Points, in no order, along strands that fork, close into loops and pass close to each other.
In the rows, 100 means zero.
Two points are linked if the straight distance between their rows is under 128. Some points are linked to none.
zadi: 105 110 75 96 70 97 47 84 101 160 66 130 70 38 127 135 98 106 98 81 111 114 99 104 68 46 82 113 98 90 69 124 127 105 77 155 132 117 122 72 103 60 82 132 108 115 87 122 118
rofa: 79 93 100 118 67 101 127 82 112 162 87 133 45 78 78 133 115 90 84 39 138 115 127 100 92 101 61 99 85 118 95 138 181 131 109 107 125 130 100 111 84 63 123 138 106 117 71 79 118
foges: 64 101 108 134 74 111 79 77 81 143 95 135 69 58 85 141 105 56 106 94 101 90 95 45 109 68 60 63 94 102 107 115 148 96 128 114 94 75 64 123 97 91 90 131 88 98 98 105 104
kab: 110 100 127 114 120 123 64 67 98 89 111 98 118 106 63 106 113 69 88 111 128 126 102 83 137 46 112 41 125 128 125 116 99 73 106 120 68 55 99 111 89 134 57 80 74 103 116 116 111
salot: 125 119 118 112 81 78 164 99 136 57 105 90 82 129 80 63 147 127 85 62 140 123 79 146 100 94 108 102 86 114 127 112 113 130 80 39 80 111 77 72 105 64 110 85 127 91 103 64 127
tasa: 143 78 141 98 113 104 37 126 79 114 91 81 120 90 108 130 133 121 105 92 84 108 79 94 93 63 118 136 93 67 122 75 56 87 93 136 79 74 135 72 89 105 72 103 130 104 101 113 135
fasil: 106 119 107 132 75 124 114 72 136 113 103 115 74 108 66 106 99 88 77 66 142 120 113 85 102 87 134 90 104 150 159 118 165 135 105 97 113 112 86 124 82 85 94 104 84 103 102 95 106
Dozef: 119 82 125 97 116 116 34 111 80 128 91 82 101 67 135 147 134 126 101 88 89 114 88 110 93 66 111 172 82 81 101 74 81 117 89 147 97 100 136 71 97 92 87 119 138 93 100 103 122
nul: 88 103 117 132 103 128 158 92 129 84 137 106 90 125 73 92 83 97 93 111 125 105 117 79 110 123 129 95 102 118 142 76 119 126 130 61 95 125 40 123 88 102 100 108 97 67 117 66 80
meraz: 85 70 123 131 92 117 115 124 128 111 90 87 122 152 71 88 74 74 119 94 116 127 80 73 90 90 93 71 79 94 107 113 118 112 105 90 110 80 90 94 83 61 87 114 77 90 104 74 106
Komaf: 61 87 75 75 137 80 132 135 89 108 114 100 89 116 90 100 105 106 86 86 82 94 118 102 109 165 69 104 78 57 92 63 102 116 92 89 96 118 88 68 118 122 137 97 109 79 96 58 98
kogul: 101 97 71 94 102 108 109 95 94 130 103 133 72 90 99 112 111 105 84 52 116 116 131 151 97 104 28 93 55 90 58 116 152 124 90 117 103 88 89 70 111 83 115 115 109 117 39 75 114
kigab: 84 99 70 60 123 72 163 82 102 104 128 107 119 93 79 62 72 108 99 92 69 91 126 108 81 163 86 85 108 72 77 91 126 112 113 106 124 145 74 99 127 137 126 94 90 103 73 81 86
suf: 117 105 101 105 117 77 106 103 73 51 114 90 116 118 87 61 133 123 109 117 105 98 83 127 104 106 125 99 115 112 124 94 89 102 91 83 72 75 87 114 113 106 99 103 128 85 146 112 74
pufi: 104 144 96 134 80 158 63 33 111 77 83 104 84 70 132 104 46 85 109 127 108 119 107 92 134 56 178 94 135 138 107 117 44 61 138 106 98 42 119 175 94 117 71 79 87 95 128 136 91
zep: 108 71 139 120 92 121 138 140 150 116 110 98 90 139 94 103 85 111 82 67 130 117 112 111 88 100 112 119 54 105 117 84 103 130 105 69 99 106 82 85 64 69 88 96 101 88 74 12 96
giru: 55 100 108 92 73 129 107 81 100 106 97 99 105 51 133 118 66 41 124 123 66 81 106 38 105 105 101 111 124 84 80 99 90 110 138 109 97 91 88 149 109 132 113 107 95 112 82 130 82
pimi: 95 112 86 101 87 84 111 116 94 63 141 90 103 93 116 72 103 72 95 123 67 60 100 138 136 119 52 112 91 109 101 83 80 102 114 50 77 45 78 117 111 136 137 66 82 108 62 99 92
kol: 44 108 77 76 109 102 131 139 97 110 107 98 98 125 116 87 79 117 77 98 87 100 144 126 91 164 68 144 82 68 84 75 116 144 89 86 103 134 114 73 123 94 132 103 107 70 97 59 93
Nez: 98 92 109 132 102 96 124 118 117 90 103 105 107 137 80 79 100 101 122 113 117 105 73 102 103 96 89 80 65 105 111 98 114 109 91 70 103 77 70 100 94 78 100 101 95 74 111 78 90
sova: 97 83 95 110 67 121 82 84 107 151 78 110 115 104 83 115 73 72 88 59 112 118 105 71 86 76 76 72 105 88 88 127 133 108 114 144 130 126 97 94 86 74 83 131 81 133 71 86 114
Tuvus: 93 67 74 93 98 98 88 95 73 141 91 111 117 99 84 106 88 94 88 65 94 92 109 86 95 127 62 82 100 73 69 96 122 95 108 141 128 130 91 84 106 94 104 133 96 117 80 75 98
Gud: 107 91 84 121 56 121 57 66 104 167 81 137 89 57 110 132 81 84 74 68 124 115 124 93 75 63 77 103 98 109 73 131 139 121 106 153 136 133 104 105 80 58 83 133 96 131 68 106 107
goge: 98 51 97 91 123 67 157 125 116 124 91 118 71 142 58 114 118 140 94 50 122 105 94 109 90 142 93 81 61 89 69 106 105 96 84 84 122 157 100 69 80 69 110 102 126 96 103 41 108
lar: 92 111 110 115 92 113 102 108 99 82 104 81 109 121 98 112 85 100 120 117 97 105 85 58 113 106 120 106 120 99 144 94 90 107 116 94 90 92 97 131 104 100 100 112 95 91 123 114 89
dod: 107 100 83 87 107 104 94 102 96 120 128 117 101 78 103 101 105 88 87 78 94 101 119 122 111 96 46 95 72 84 91 88 128 125 86 115 91 67 80 83 115 126 118 90 99 113 42 93 106
sagun: 112 127 108 98 82 86 115 118 91 25 107 60 135 148 92 32 104 94 92 128 76 72 74 112 119 139 108 81 124 114 110 114 62 83 126 37 64 68 95 126 112 91 113 81 75 95 123 105 112
Zufis: 105 81 126 109 119 92 142 145 130 102 138 97 112 125 112 76 73 126 71 121 104 96 110 102 83 137 95 137 70 73 125 52 80 129 100 55 84 136 61 80 89 99 120 76 97 69 93 25 87
mur: 99 134 89 104 60 115 80 70 105 65 73 87 118 79 167 74 67 47 128 138 71 72 82 97 118 72 105 98 132 124 67 138 55 85 104 93 93 46 110 148 106 94 104 72 74 116 83 156 105
nud: 111 82 88 111 77 112 116 96 110 153 90 131 70 101 86 132 113 100 84 35 132 116 137 133 104 104 55 92 77 113 63 135 151 109 104 110 126 132 106 93 82 69 107 133 105 133 41 74 124
Zupu: 108 93 106 110 121 60 109 111 121 117 107 138 63 84 68 117 147 150 98 105 131 116 116 134 87 74 87 118 80 123 113 105 149 107 63 97 119 149 109 71 83 76 97 111 125 83 126 99 81
dure: 71 88 74 62 122 68 135 143 95 130 78 141 68 129 90 110 140 133 79 87 109 114 140 177 82 133 54 119 60 86 20 120 136 93 65 73 122 167 171 39 105 79 120 100 108 106 94 83 110
Tuza: 105 96 116 136 72 162 62 103 108 107 97 63 126 119 127 111 44 85 92 109 106 122 98 68 95 86 127 139 101 101 123 96 91 120 136 106 115 80 98 113 91 73 76 119 68 104 84 93 95
relo: 77 98 39 73 113 80 88 81 69 119 76 137 88 88 101 87 117 98 100 97 102 87 141 153 87 113 66 95 107 116 29 125 152 92 85 136 143 140 109 84 124 97 107 127 92 105 101 121 76
ras: 125 127 89 102 93 94 62 91 85 76 79 91 114 92 124 97 103 91 136 130 92 87 60 102 104 58 91 90 114 107 82 125 79 69 71 112 81 40 121 87 131 88 86 102 87 111 108 158 122
vokug: 77 80 115 132 93 139 169 101 127 104 112 87 92 126 91 92 70 88 98 89 128 104 131 83 101 137 120 118 99 128 113 99 143 131 133 80 108 116 58 119 91 79 113 132 97 88 96 59 73
vasu: 71 89 65 85 143 85 172 72 96 112 132 110 93 96 73 64 92 90 104 84 80 104 112 136 91 140 63 68 75 80 64 101 137 110 124 99 118 106 42 104 127 121 131 97 89 103 50 74 95
liguk: 128 122 93 82 94 87 96 82 101 97 92 100 97 88 83 104 119 111 94 66 118 114 96 82 98 81 121 69 132 107 133 112 116 95 76 125 97 124 105 88 106 118 86 106 101 116 108 109 93
guzir: 142 42 126 98 134 82 104 113 97 111 115 100 103 104 79 87 141 131 94 82 131 117 109 134 95 90 94 96 86 119 94 89 125 92 71 114 99 104 94 77 83 107 94 98 123 106 85 83 83
Dav: 105 102 114 94 87 96 60 110 83 118 80 64 110 82 125 136 81 98 113 125 71 91 53 28 97 76 111 98 113 61 90 99 32 76 101 123 101 97 149 104 94 90 87 94 100 119 104 142 136
per: 128 103 107 85 132 63 77 125 103 98 110 108 89 83 101 95 137 158 97 123 110 109 111 148 68 73 98 137 82 101 112 89 124 105 54 105 107 131 121 45 94 102 94 95 117 79 120 106 76
ziro: 101 73 76 80 119 72 120 116 79 130 87 120 83 116 65 103 129 126 95 51 99 97 99 119 90 125 56 66 77 81 67 106 137 75 90 116 126 130 96 55 102 96 108 119 106 106 89 63 111
Pul: 86 98 74 68 106 98 128 81 93 92 112 102 122 87 103 77 71 89 105 87 68 82 134 91 91 155 117 105 126 96 88 91 105 122 115 125 112 135 85 119 114 142 113 102 99 104 88 89 73
refum: 98 132 81 85 83 73 121 93 92 63 88 98 89 109 118 61 130 125 94 90 120 95 113 168 91 111 94 141 102 126 95 121 143 132 69 71 92 113 109 69 135 82 124 104 124 81 116 104 90
faru: 111 107 99 113 90 134 47 84 95 115 101 85 113 70 147 113 55 91 92 116 98 117 95 71 96 69 134 134 108 103 118 85 80 111 113 129 106 97 107 126 91 109 83 96 80 98 82 107 87
dudon: 116 51 158 119 102 129 118 119 138 114 110 72 126 145 79 99 98 85 75 71 143 139 105 94 100 90 135 113 80 129 130 103 116 120 108 95 103 116 111 93 56 76 79 105 94 114 75 45 96
bogo: 70 79 116 134 72 147 72 24 81 128 79 106 88 25 114 136 106 56 102 106 110 102 82 49 106 56 125 107 112 111 92 122 132 76 132 145 116 95 73 129 109 87 77 138 113 105 140 145 95
busa: 78 71 77 102 150 83 156 90 106 124 125 112 67 100 80 80 115 105 101 86 117 116 98 149 97 110 59 67 48 97 65 99 133 111 88 79 103 88 46 92 104 103 128 88 106 86 66 56 90
dudu: 92 125 93 119 86 102 115 62 100 56 84 102 129 105 111 65 90 78 138 98 99 93 96 118 106 103 120 103 123 127 106 130 128 109 111 101 100 84 76 133 120 91 102 109 94 84 120 128 81
vesuk: 100 100 111 120 91 113 49 107 81 120 77 71 96 97 100 161 82 123 121 101 82 113 55 36 99 82 138 109 111 62 130 92 52 68 119 134 111 98 138 100 91 90 69 118 103 98 128 120 134
dudo: 88 58 87 90 136 96 157 112 118 119 118 117 50 114 95 102 125 126 88 61 139 118 105 172 100 110 67 96 39 116 51 101 117 112 69 75 105 101 78 77 84 83 120 83 130 86 67 27 100
Refog: 131 117 81 77 124 71 114 90 99 76 122 120 113 101 76 57 119 125 101 109 99 94 103 146 77 105 94 72 91 102 98 91 130 89 76 92 111 125 75 65 114 140 95 85 88 87 109 114 75
nurib: 87 38 121 116 92 128 116 108 109 116 83 78 140 139 72 79 67 68 106 83 111 114 88 55 97 131 98 87 90 98 71 122 130 103 122 124 123 90 93 107 97 49 95 129 84 110 99 87 106
ditod: 60 160 81 99 100 84 95 129 98 90 114 111 71 85 131 123 95 106 107 169 63 55 109 104 114 99 46 121 87 97 105 82 74 114 94 57 93 98 123 116 99 119 131 73 98 89 96 132 97
Sos: 111 71 106 92 100 113 69 87 77 114 95 75 132 91 120 108 86 98 94 83 100 106 99 71 92 109 124 128 117 100 103 85 96 110 108 149 104 121 111 108 106 104 100 119 119 114 100 106 85
vus: 115 110 85 90 86 104 75 141 79 74 83 70 130 142 110 82 77 93 112 105 67 69 68 94 108 143 75 108 87 85 80 99 82 87 95 82 90 37 116 91 123 78 113 91 85 99 91 116 135
tam: 65 77 111 123 64 137 96 56 97 133 82 100 100 55 110 122 87 60 106 97 108 105 98 52 91 82 111 115 103 105 88 118 146 111 128 132 133 119 84 129 100 80 101 143 105 116 108 125 80
Mosuv: 90 95 78 104 139 68 160 83 103 96 106 130 68 129 56 81 134 130 105 91 132 105 102 134 93 116 87 63 81 106 85 107 141 95 83 76 123 156 61 78 110 84 109 104 115 75 128 86 94
tipu: 97 116 85 94 109 101 76 46 98 91 94 134 99 38 114 106 91 71 129 116 78 86 111 86 111 75 143 73 134 110 97 97 80 76 104 135 104 78 87 145 104 150 79 90 101 93 121 129 75
legi: 118 90 152 129 113 104 137 120 134 82 149 96 109 125 90 82 94 115 63 125 132 109 108 84 99 110 132 115 86 101 159 65 92 129 120 51 83 138 46 99 67 99 97 78 95 73 114 41 83
badob: 113 72 111 78 108 100 73 103 74 91 123 73 143 79 118 83 114 58 91 113 82 77 82 95 117 101 84 107 114 92 84 78 57 102 99 116 71 44 92 109 117 135 110 82 106 132 70 143 109
bepid: 79 107 127 67 105 121 85 122 115 79 104 55 125 121 101 86 47 63 98 159 60 82 110 46 121 129 120 61 167 118 72 113 19 58 128 104 98 93 145 156 69 105 94 59 52 131 103 147 111
gub: 86 77 123 140 118 74 111 102 107 99 100 117 83 112 64 123 126 112 126 129 121 111 80 72 104 77 103 73 73 99 134 101 121 92 87 82 98 86 84 91 87 90 88 106 114 73 145 105 88
vozak: 81 97 61 68 115 81 88 121 81 128 66 126 72 99 98 113 143 121 88 89 107 103 139 153 80 97 62 124 90 110 40 127 147 95 64 119 131 148 158 43 115 77 109 122 107 107 111 112 99
Nogup: 120 106 125 98 120 100 66 105 95 88 104 85 139 129 67 97 101 95 95 120 106 122 84 70 108 74 123 44 125 93 135 99 68 75 93 109 89 87 124 106 75 131 68 76 72 105 126 116 104
Zakul: 69 107 86 90 71 92 76 88 86 130 82 108 103 60 107 118 59 61 98 102 61 77 92 17 100 106 92 54 149 62 78 98 64 63 112 127 112 111 93 112 105 114 100 107 67 125 97 97 104
nov: 146 74 113 93 92 102 52 94 102 135 69 104 105 82 84 138 130 135 94 53 116 120 103 107 86 63 126 113 118 102 100 106 97 65 86 162 123 140 147 69 84 82 59 133 117 126 108 100 121
Fitim: 92 105 115 84 93 104 69 106 102 106 89 59 109 99 131 111 61 80 105 149 69 91 72 35 111 84 120 66 139 97 78 110 13 53 105 110 100 100 155 140 76 100 99 66 86 132 97 157 121
derok: 97 115 80 71 98 91 84 125 72 64 113 75 122 108 122 76 80 89 107 135 46 43 96 103 118 153 112 113 134 114 89 73 35 77 123 82 80 62 116 143 115 126 122 78 89 111 100 147 96
buga: 107 109 74 75 114 85 84 59 77 91 92 114 96 52 102 92 117 91 111 90 94 97 109 92 102 91 127 74 141 110 97 97 107 81 86 142 95 105 93 109 125 138 94 103 115 105 116 125 75
Lep: 102 75 112 121 104 120 81 93 89 123 105 112 106 93 80 123 107 73 101 88 105 106 91 67 116 70 72 55 90 96 110 94 119 95 105 113 96 71 78 102 92 114 83 109 92 103 80 93 107
tade: 96 113 101 85 99 63 158 112 118 72 100 104 66 119 93 84 161 142 93 83 132 111 103 158 88 110 83 121 70 105 94 115 125 126 59 50 87 130 103 45 116 67 121 88 148 80 119 88 115
gusok: 127 169 95 98 71 88 103 101 118 62 120 104 95 90 108 79 108 101 94 117 90 85 93 113 108 76 84 90 108 119 135 103 98 118 91 48 79 93 88 113 105 121 107 69 80 96 90 116 105
piz: 89 112 90 95 98 122 83 60 112 82 81 115 121 75 110 96 52 55 132 132 65 90 105 62 118 85 147 62 147 107 86 102 48 61 135 125 104 75 102 160 91 144 76 78 84 106 115 129 88
sav: 120 122 109 101 93 86 88 113 80 50 91 69 140 139 102 67 107 90 120 125 82 83 55 99 117 101 100 81 116 111 98 120 71 70 97 77 69 41 119 109 114 80 101 86 86 117 115 141 118
fosek: 95 140 70 86 101 89 112 102 107 110 107 115 106 106 84 86 67 89 107 102 80 91 107 82 89 115 74 44 106 73 101 97 107 102 104 98 103 113 72 103 104 135 101 96 55 101 79 93 94
Rola: 80 62 136 138 124 119 132 103 108 109 127 113 83 110 66 121 99 91 93 125 116 101 111 51 113 107 108 64 82 105 146 72 116 97 133 73 89 97 44 123 70 128 85 99 92 67 113 70 78
tume: 109 93 132 118 78 142 101 121 137 103 107 64 133 143 101 91 56 77 75 92 115 132 115 79 96 97 128 129 102 109 137 100 110 139 122 90 102 107 107 97 76 79 87 112 58 108 72 49 98
vope: 84 134 76 106 72 91 132 80 99 50 82 85 111 118 122 56 96 102 115 98 100 84 106 138 99 132 115 130 116 113 109 116 121 137 104 71 95 115 85 118 132 88 124 109 111 71 132 112 87
sivo: 95 53 130 113 106 106 65 114 101 147 85 87 93 92 115 152 109 127 102 84 100 126 91 96 83 85 114 176 65 82 101 88 112 110 108 138 126 141 140 84 81 69 86 130 130 94 95 81 110
Zetez: 125 122 109 121 99 120 64 53 97 65 102 101 123 97 77 76 104 100 108 114 126 122 98 115 125 48 143 78 144 137 122 123 91 68 102 124 71 37 107 129 109 115 67 94 83 98 143 136 89
damul: 79 81 61 71 154 62 142 116 82 102 86 124 66 127 69 91 151 127 100 76 108 99 103 145 89 129 67 76 64 98 50 110 139 81 61 89 116 128 97 37 116 84 120 101 122 82 122 77 104
sepem: 145 97 121 89 117 67 74 127 90 76 100 87 107 104 101 88 142 170 102 105 104 115 90 149 71 75 132 145 98 103 132 87 89 100 71 105 85 98 132 60 100 86 81 110 128 86 134 103 92
Boz: 81 162 81 86 84 97 101 136 105 97 95 108 83 102 122 122 84 111 98 110 78 81 106 98 102 114 64 115 86 68 117 83 95 130 82 69 88 106 115 88 115 111 127 94 99 84 86 93 114
Fepi: 136 143 79 96 89 107 90 105 121 108 85 128 74 113 87 117 107 140 93 63 125 112 110 129 84 83 113 104 98 115 138 95 136 114 77 105 112 140 108 75 101 94 81 110 100 93 112 93 104
Nuf: 79 116 92 116 76 103 59 77 90 143 82 130 59 37 110 145 113 81 113 99 107 107 92 65 96 50 78 105 93 108 107 114 135 111 91 133 110 87 108 102 115 79 92 130 107 89 117 126 111
Tel: 100 91 83 103 134 64 127 74 86 91 106 127 101 113 56 84 122 118 121 101 107 98 96 110 96 102 94 49 101 104 98 109 140 76 90 112 113 122 68 93 108 112 91 106 101 90 129 98 81
Nel: 97 53 121 100 102 97 107 109 89 125 103 89 113 107 70 121 120 85 98 62 98 103 86 52 103 106 70 77 89 64 96 95 110 96 102 117 100 102 91 72 92 102 101 116 108 115 81 68 118
Kudim: 120 132 79 90 86 92 60 86 83 80 85 90 95 69 156 97 87 88 128 153 70 65 66 109 112 62 95 95 122 120 62 108 45 57 76 99 90 44 131 107 115 96 95 71 89 124 94 174 115
Tati: 129 109 134 97 103 68 153 125 136 57 104 95 98 153 60 85 140 124 104 83 122 115 77 105 93 97 112 73 67 74 130 102 71 110 83 36 73 100 85 54 80 75 87 70 121 89 115 71 136
Kopi: 92 70 110 88 145 73 119 139 81 99 127 93 89 118 82 114 130 106 96 98 85 81 94 83 112 144 71 84 73 55 120 58 69 97 93 78 70 88 85 79 96 136 131 81 119 97 91 78 108
vin: 94 62 107 110 114 111 152 126 134 144 118 124 62 118 90 121 94 112 81 55 134 120 110 130 89 103 80 100 35 103 78 101 118 124 102 77 105 110 77 90 62 79 105 93 110 93 58 16 103
Soki: 54 95 88 112 103 116 170 123 117 97 111 101 83 128 104 84 69 101 93 100 111 98 130 114 98 159 81 127 85 95 81 90 125 145 108 62 107 117 65 101 118 75 137 119 103 61 99 50 83
vedeg: 96 70 107 94 106 122 107 72 84 97 113 91 134 90 94 93 87 82 100 85 95 104 124 69 101 122 143 100 136 112 109 90 109 103 134 139 104 124 87 134 93 129 90 123 104 113 108 96 67
dovu: 92 133 96 107 65 105 101 50 106 40 66 79 140 97 140 51 74 57 142 117 83 95 77 104 102 94 143 108 143 119 98 143 84 100 116 100 98 56 104 151 123 90 99 90 85 99 118 145 91
pagar: 117 87 119 124 125 64 112 107 119 102 102 130 68 94 60 122 150 141 112 107 132 115 98 107 89 67 101 86 73 107 143 96 127 102 69 77 96 108 80 63 80 85 84 99 125 67 137 90 96
rura: 114 98 98 91 102 100 94 108 85 84 131 86 121 96 114 87 115 74 89 98 88 84 94 116 127 103 62 102 87 97 101 84 88 113 95 87 76 41 82 93 116 133 121 78 97 114 54 102 104
zote: 91 113 90 76 106 132 72 99 112 77 95 76 147 115 101 71 30 45 112 137 65 88 112 55 109 127 127 55 154 99 68 112 41 67 127 116 109 75 110 143 96 119 83 75 46 111 105 129 107
feg: 122 128 115 98 113 63 153 100 111 37 130 96 91 132 84 59 143 120 91 122 119 100 68 119 110 97 85 63 85 90 122 97 80 101 87 18 65 94 53 76 109 94 113 60 109 86 117 96 126
sode: 83 74 123 114 133 93 139 122 102 88 130 101 78 123 68 123 119 108 98 125 100 92 97 55 115 134 87 72 84 75 134 66 80 98 108 57 77 108 60 101 85 120 115 87 116 75 117 73 98
pati: 104 96 117 123 90 121 48 76 99 127 72 75 97 92 85 144 87 106 97 84 117 141 69 46 99 54 159 96 131 84 137 103 67 72 109 151 110 106 143 101 91 89 60 116 96 116 137 113 124
loked: 65 155 87 98 94 84 118 100 102 51 127 115 77 89 119 100 119 89 118 160 57 30 111 132 136 112 51 109 107 142 98 96 74 86 110 48 80 90 101 150 90 122 139 58 101 98 98 145 93
tul: 74 84 85 56 118 66 181 130 117 116 91 128 63 135 88 102 128 154 68 78 125 117 122 181 83 157 68 117 51 74 42 118 116 110 72 49 113 174 138 46 101 75 131 71 133 97 95 60 122
pir: 131 70 114 123 94 116 50 63 106 136 89 89 98 82 83 135 111 131 84 76 141 140 97 92 101 57 152 117 135 125 126 107 105 72 97 165 113 126 144 102 89 82 54 127 112 129 129 122 103
nidil: 111 143 91 83 97 95 61 133 89 98 94 103 87 83 134 123 108 121 102 106 78 89 98 112 94 81 81 134 80 81 115 81 86 114 71 92 89 85 133 70 112 119 108 89 109 94 89 109 109
zuna: 127 130 92 70 99 80 35 123 68 85 101 71 101 69 158 99 111 122 95 132 69 81 83 131 87 77 99 147 103 93 101 73 43 95 78 95 77 67 138 76 114 128 104 80 104 105 93 127 110
Videp: 123 123 93 126 82 138 48 46 85 66 92 88 112 73 127 88 79 96 113 117 118 117 89 116 120 45 153 116 136 135 111 118 71 77 115 122 94 33 103 140 114 97 67 98 91 91 128 139 88
mudof: 154 125 96 78 99 102 57 116 114 121 65 121 94 101 103 124 117 149 99 58 101 110 115 144 73 75 124 132 86 98 114 99 112 89 73 136 113 136 138 47 97 97 68 116 104 101 95 93 109
dep: 83 101 69 74 100 84 77 146 75 106 89 88 121 118 114 89 69 105 105 113 54 79 88 109 92 148 60 126 59 57 71 79 96 110 89 94 110 65 127 63 136 88 122 96 93 87 90 103 116
kav: 64 86 109 121 73 133 137 81 107 116 98 99 93 89 109 108 88 71 102 86 123 104 122 79 97 110 100 131 92 117 101 116 165 137 132 108 116 115 78 128 105 82 119 140 109 104 86 100 73
tof: 100 101 85 131 69 146 57 63 86 101 67 89 99 88 127 122 93 87 114 94 125 117 85 94 108 69 114 131 110 119 97 123 112 106 100 141 108 66 95 109 116 58 88 131 111 100 113 143 110
zipuz: 122 138 96 79 77 87 81 124 65 41 107 67 129 123 123 56 94 112 83 134 61 66 90 115 108 129 129 109 147 116 117 85 29 81 121 64 64 72 113 140 106 126 108 82 92 112 113 119 96
panu: 54 121 69 91 77 101 104 80 91 115 78 118 77 38 132 122 63 43 117 111 56 62 109 39 113 111 90 74 145 76 65 97 66 84 119 108 103 103 90 138 111 127 119 99 95 114 86 125 101
gop: 50 93 108 107 72 129 151 77 115 101 96 98 112 80 108 95 64 52 125 105 82 93 124 59 88 135 104 115 123 88 86 120 137 130 148 108 110 100 67 135 118 109 116 133 87 102 87 105 74
Tupo: 94 121 51 71 127 79 86 86 79 100 101 126 104 85 99 74 107 105 105 109 87 81 126 151 87 113 89 95 94 103 72 88 134 101 83 122 124 119 91 74 124 134 102 99 92 83 109 116 61
Fidil: 109 47 134 107 112 114 86 121 95 124 101 75 126 115 105 118 91 121 91 85 109 120 97 70 90 118 128 145 92 91 123 76 100 108 110 132 102 131 119 106 86 87 94 124 121 103 100 74 85
losog: 140 89 134 100 102 101 64 121 92 80 99 76 122 121 91 103 133 128 98 83 115 121 83 105 99 70 127 114 105 93 135 91 78 96 88 111 73 65 126 89 92 98 74 110 117 102 113 99 112
bib: 120 110 103 72 111 48 60 145 64 74 116 71 108 89 132 98 128 121 89 152 60 56 80 129 94 101 91 130 103 92 111 71 37 78 74 72 65 59 135 89 99 142 126 66 109 119 98 148 103
nav: 111 89 135 106 107 101 99 155 113 94 121 81 112 131 111 103 80 114 92 117 79 91 103 86 104 126 91 141 78 75 135 59 65 114 108 68 72 84 100 91 83 108 112 90 96 87 83 51 99
med: 114 121 100 71 105 110 75 103 99 92 94 69 150 121 93 77 63 74 94 112 86 114 94 55 98 108 145 58 147 89 110 110 55 83 104 120 96 99 127 117 102 118 82 77 63 112 111 110 101
viloz: 102 137 94 101 87 134 86 52 118 53 79 111 103 80 138 76 49 73 125 135 71 103 103 101 120 77 181 84 152 121 83 114 16 50 136 101 99 53 124 184 83 134 74 58 93 107 126 137 90
nidiv: 123 86 129 90 118 72 62 130 64 88 127 64 137 93 118 90 122 103 91 141 75 72 77 102 103 104 102 107 122 89 116 69 33 83 98 96 62 53 122 121 83 141 112 74 100 127 87 149 97
pomab: 80 101 92 132 81 132 35 52 74 140 83 121 55 12 130 159 107 72 99 114 100 98 74 50 108 43 106 99 108 97 87 106 91 78 104 141 112 82 92 115 105 93 79 119 113 93 124 137 118
Mos: 103 65 106 80 113 70 184 133 137 128 106 118 68 137 81 113 107 151 77 59 130 115 109 147 85 148 86 115 55 89 69 108 105 103 84 61 114 185 112 71 87 76 124 85 131 108 81 41 117
gisa: 97 137 84 104 81 107 91 91 101 59 124 109 100 70 132 88 94 58 116 139 57 50 113 121 134 101 75 109 116 135 96 95 73 95 127 67 89 51 84 152 89 140 121 66 75 110 71 128 84
tinez: 150 124 105 93 100 89 121 110 130 97 118 115 96 128 85 86 113 139 69 68 132 115 111 134 83 99 118 114 86 110 143 89 123 120 83 78 101 174 97 68 91 96 88 90 103 97 88 70 105

A fork is a point with three links, a tip a point with one. Leave the first point through the second and follow the links. Name the first fork or tip that comes.
Pul / kigab => Sos
Fitim / Dav => Fepi
dovu / dudu => feg
ditod / Boz => rura
piz / viloz => zote

How many points has the smallest loop of links through each point below? Write none if it is on no loop.
mudof => 14
Soki => 8
goge => 12
vin => 13
pimi => 11
zote => 9

A tip is a point with one link. Name the tips that can be reached along the links from each point below, in the order of the rows.
zote => tinez
ras => derok, feg, dep
Tuvus => Zakul, nav
badob => rofa
Dozef => nurib
